Each row is a point on a tangle of strands that fork, close into loops and nearly touch. The rows are in no order.
Two points are linked if the straight distance between their rows is under 68.9. Some points are linked to none.
(200): 11 -15 -16 15 -6 -8 28 -6 0 -20 -26 3 -24 20 -1 -9 -15 26 19 27 -21 8
(408): 12 3 14 -32 2 14 8 6 13 45 7 17 13 -2 -6 14 3 2 3 -2 7 18
(475): 2 6 -12 9 -20 30 8 18 -3 35 5 1 -15 -7 -9 -32 21 3 -23 -36 5 -13
(95): -5 13 -11 19 -32 -7 -21 7 0 -20 23 -4 13 10 -3 -22 -12 3 -25 -35 25 -16
(678): 12 -2 -11 -8 9 6 17 -3 11 13 -1 2 -20 5 8 -23 -9 38 13 26 -12 13
(586): -5 14 -17 10 -8 3 -65 -10 -11 -32 26 2 -23 -22 10 -27 2 -16 -22 -39 35 -12
(442): 11 -20 -4 -20 25 -9 21 6 3 -7 -13 -2 -4 9 -21 17 -5 27 40 40 3 28
(859): 8 2 -5 0 9 12 11 0 -6 29 17 -14 -29 3 1 -5 32 -19 -4 10 8 1
(11): 28 8 14 -12 8 -21 17 25 3 -12 5 -1 -1 -10 4 2 30 -33 16 8 6 26
(386): 8 1 1 -5 9 10 18 2 14 32 -4 4 0 -19 31 -40 29 9 14 29 7 -13
(778): 12 12 10 -7 6 -36 -16 -6 -61 -26 2 14 7 15 20 5 -7 12 -18 -8 -11 -14
(649): -10 7 -10 3 -7 28 -43 22 43 10 -3 -18 -13 12 -13 -21 -7 3 -16 -29 -6 -6
(827): -13 21 -15 14 2 41 -16 1 13 20 1 -3 -24 9 -7 -29 -11 22 -45 -11 12 16
(448): 5 -4 -6 0 -30 -11 7 22 -6 9 5 -11 17 27 -7 11 -19 2 8 -22 8 -15
(15): 9 -4 -9 6 -7 5 -7 -26 16 -3 -20 -12 2 36 10 -8 -9 -3 11 7 -17 -19
(590): -17 6 7 18 -17 13 -35 -26 34 -12 12 -12 -9 11 -18 14 -19 -4 -18 -2 27 11
(2): -24 -23 -37 26 -9 27 -16 -23 22 -4 7 -17 -13 6 -21 24 -6 26 14 -2 -17 4
(655): -13 15 -27 22 -34 14 -30 7 26 -8 13 -13 6 20 -16 -26 3 15 -24 -14 40 3
(907): 14 -2 -20 -13 15 17 16 -23 25 -5 -22 -14 16 18 11 -28 7 3 7 12 -30 -2
(40): -1 9 4 -19 0 -12 -22 20 1 -7 33 -5 -13 -16 -3 -12 -3 -19 -23 -36 -18 -11
(734): -6 12 1 -2 4 12 24 -11 -6 18 -18 15 -13 -6 25 3 -10 -18 4 6 10 1
(97): -5 -9 41 14 -13 -9 -1 -19 -29 -32 -18 0 9 -1 -8 29 -8 2 -13 -26 -29 -5
(184): -1 -55 -9 10 13 -3 2 -30 18 -10 -3 -13 -34 15 -17 9 -20 22 32 20 2 -1
(159): 14 -7 -16 -6 17 -4 -38 -10 -27 -21 29 1 -14 -25 19 -18 -6 -23 -28 -45 17 -8
(545): -5 11 20 11 -2 -21 17 4 -16 -23 -11 -20 10 -10 23 1 -17 21 -4 3 -23 -15
(50): -17 15 3 24 -20 -2 -20 -21 1 -43 -9 10 -7 0 3 11 -28 -1 -20 -21 -7 4
(457): 6 21 7 -35 14 -32 -9 22 -18 -13 5 9 25 -9 6 20 14 -25 15 -6 -17 -4
(681): 16 0 11 -7 -16 9 6 4 -1 33 8 2 -6 19 -4 15 -12 6 3 -16 18 4
(62): 2 -4 8 -20 23 16 8 31 28 29 -14 5 -2 -27 0 -22 12 -39 -10 -15 11 2
(393): -15 -13 -41 27 -17 26 2 0 22 18 3 -1 -10 2 -3 -2 7 -25 -17 -18 9 2
(27): 17 1 -6 -31 1 13 14 16 15 31 6 33 29 -5 -23 -26 28 2 32 28 10 7
(178): 31 -3 15 6 -2 -22 17 -4 8 -3 -6 7 19 5 25 -3 20 19 0 13 -12 8
(609): 2 -20 -13 8 9 17 5 15 39 16 -6 1 -16 -12 -2 -22 8 -33 -27 -19 -6 6
(194): 8 9 22 -36 10 -7 17 3 12 1 -7 17 54 -9 -11 -5 1 -16 14 30 20 15
(715): 1 10 13 -2 3 -14 -8 -13 -15 -11 -15 6 -6 15 4 27 14 -15 7 11 -43 -7
(950): 8 -7 5 13 0 -13 -36 -23 -26 -47 13 -5 -1 -20 30 2 -14 -11 -14 -50 15 -8
(56): -15 -31 16 34 -17 -38 -34 -3 -27 -36 -8 20 9 5 -4 25 -20 -11 -27 -14 10 -26
(787): -9 -6 19 -13 30 6 8 -17 7 17 16 -22 24 -16 8 13 -2 -9 -22 -4 1 0
(431): -2 -17 -3 27 -13 -40 -5 -1 -7 -29 9 -1 6 13 -1 7 -19 -22 -26 -3 15 -14
(322): -8 17 25 -4 10 -10 22 13 -21 -18 -19 4 32 -21 20 19 7 21 16 13 -22 5
(356): 20 12 31 -7 4 -17 10 -2 -2 2 6 10 27 -14 14 -9 34 16 23 37 0 -2
(627): -9 5 7 28 -17 -14 -18 -11 -36 -48 -6 -3 -7 -4 10 23 -2 -3 -11 -42 -8 -5
(834): -14 -19 9 25 -10 -16 -15 4 -13 -1 -9 -4 -11 23 -10 41 8 4 4 14 -33 -14
(841): -3 2 -7 11 -16 10 -12 6 10 17 15 3 7 0 3 -33 -1 -4 -36 -33 16 -25
(212): 17 -28 10 5 3 -13 40 6 -14 -13 -27 10 -3 10 -17 13 4 17 23 37 -8 20
(861): -17 -5 -16 42 -39 -1 1 5 10 -17 -8 -7 -5 6 0 8 -27 13 15 -12 35 -2
(698): 16 8 39 -27 10 -20 11 -8 -23 -10 -16 15 44 16 -14 18 -2 -5 1 17 10 7
(474): 0 16 9 -42 16 12 -9 18 17 36 10 29 33 -13 -9 -4 29 -2 16 15 -5 9
(18): -1 -3 -24 -21 28 2 12 18 3 22 6 -2 -21 4 -7 2 5 28 26 41 -6 21
(52): 3 -1 23 -17 8 -3 6 -19 -9 0 20 5 21 -20 -1 12 -13 -2 -36 -23 -9 9
(592): 11 9 8 -13 16 11 31 -12 -10 -17 -29 5 19 -2 -10 14 23 -19 25 20 -5 27
(572): -26 -17 -3 40 -35 -29 -45 -9 -6 -55 5 14 12 -11 -16 29 -1 -6 -22 -22 11 -5
(585): 2 10 28 -7 6 -29 -9 10 -31 -25 -24 15 13 -4 20 24 24 -7 12 5 -29 -11
(59): -7 -15 -11 -4 15 20 38 -19 2 15 -11 7 -26 -26 9 3 -3 -5 18 24 7 17
(110): -4 23 12 -12 -4 -29 -9 13 -41 -13 -7 -4 -2 38 -4 17 -19 4 -6 8 -3 -11
(335): -10 -1 -9 7 19 45 -16 7 23 34 -30 5 -30 -3 -12 -43 -7 13 -31 -6 2 -5
(234): -8 15 14 -19 33 16 9 14 -10 17 6 -38 12 -18 14 -2 8 -3 -13 -14 12 5
(806): -30 -3 0 32 -49 -23 -38 3 9 -30 5 4 5 9 -35 33 -11 2 -4 2 17 -9
(451): 11 6 14 -31 17 0 -10 34 2 9 4 2 -3 -29 2 -29 8 -32 -20 -35 -5 -6
(281): 3 34 11 -51 20 -6 -5 33 -5 4 10 -2 10 -22 -2 -13 8 -27 2 -7 -1 3
(370): 0 -13 10 -21 1 -7 13 15 3 21 -15 -4 32 -4 2 22 7 -6 46 15 7 -17
(247): -11 -20 -9 14 -6 4 -5 -20 15 -17 -35 -14 -9 32 -9 20 -30 -10 18 11 -11 -12
(128): -1 18 -12 -4 19 26 -9 2 1 32 3 8 -7 14 10 -7 8 3 -39 -14 1 17
(158): 7 2 4 -4 10 -1 21 1 1 21 -12 21 19 -13 21 -15 20 16 47 49 26 -2
(711): 13 0 -5 -15 19 18 26 -31 1 0 -8 -20 18 9 -16 -5 29 -2 18 21 -22 8
(888): -22 -4 -17 28 -19 7 -16 7 20 14 1 -4 -31 4 17 9 -26 12 16 6 32 -6
(346): -2 16 9 -17 -3 -30 -14 5 -25 -1 37 -1 -12 -8 -10 -3 -14 -21 -10 -3 -12 -25
(230): -5 -17 -31 3 15 21 18 -7 1 22 15 -39 -22 7 -8 -4 17 4 20 14 -6 -6
(138): -6 -11 -13 -19 25 41 9 9 21 35 -18 8 -23 -12 -11 -24 -16 9 -12 3 5 21
(308): 22 17 0 -7 9 -26 -6 -10 -35 -27 17 3 -4 -2 27 -22 16 -6 -18 -12 -12 -9
(583): 16 1 -3 -11 -21 -26 -6 13 -18 -11 19 7 23 9 6 -1 -21 -1 -17 -47 7 -13
(524): 6 21 3 -10 11 3 20 15 -10 -22 -16 5 27 -4 -9 -5 33 -13 54 36 12 20
(922): -1 7 35 4 -10 4 8 -31 -18 -5 6 9 1 -7 -7 22 -19 15 -18 -15 -20 3
(320): -14 25 -17 19 -18 9 5 0 -1 -15 4 6 -16 -4 10 -7 -24 0 -22 -21 -8 10
(597): -19 13 -5 19 -17 7 17 -10 -17 1 -13 5 -22 4 6 15 -27 0 5 9 -6 -3
(290): 4 23 14 -20 4 -18 17 -3 -32 5 -5 18 8 13 -3 8 -9 7 -4 26 -4 3
(10): 20 8 11 4 1 -7 4 -7 10 -2 6 8 -5 -9 32 -23 16 -4 -15 -9 -13 1
(461): -21 4 -17 7 0 0 20 4 -18 24 20 -3 11 -2 0 19 -2 24 -16 8 -17 -5
(472): 3 -29 -16 14 -3 0 -3 -10 29 20 7 2 -33 11 7 -6 -22 26 15 23 9 -3
(578): -3 -9 -17 -22 23 18 37 11 24 16 -13 5 -4 -21 -5 -16 -10 -8 10 22 14 28
(484): -1 -6 -5 -27 3 15 4 25 25 32 1 -9 15 -2 -5 -30 -5 10 -4 -5 -9 -16
(163): 17 -2 7 4 5 -15 12 8 -5 7 5 -22 -11 5 6 14 28 -20 22 6 1 -4
(955): -12 -16 -26 26 -4 31 -6 -32 17 19 4 -3 -19 12 -3 21 4 -6 -4 -4 -1 7
(190): 0 0 18 42 -14 -15 -10 -5 -3 -17 23 -21 -25 -4 7 17 5 11 -9 -9 3 2
(421): 14 7 2 -9 9 28 9 3 16 -1 2 22 28 -12 -26 -22 35 5 52 35 20 25
(425): -21 -9 -13 34 -34 -16 -16 5 15 0 17 3 -6 10 -13 28 -12 9 -2 6 -16 -16
(869): -6 -43 -17 -18 24 12 10 -17 11 3 10 -35 -26 -3 -16 7 -6 27 39 10 -10 -3

A piece is all that can be reached along the links. How many separate loops has the piece of each point below (a circle has one, a figure eight two, a Y none), and how many tips (points with one link)?
(212): loops 1, tips 2
(572): loops 0, tips 4
(711): loops 0, tips 3
(922): loops 0, tips 3
(194): loops 0, tips 2

A fork is a point with three links, a tip a point with one. Leave the first point through the second and follow the links. Name the first fork or tip that comes.
(827), (335): (627)
(627), (50): (128)
(592), (524): (95)
(386), (158): (194)
(698), (290): (386)
(583), (448): (247)
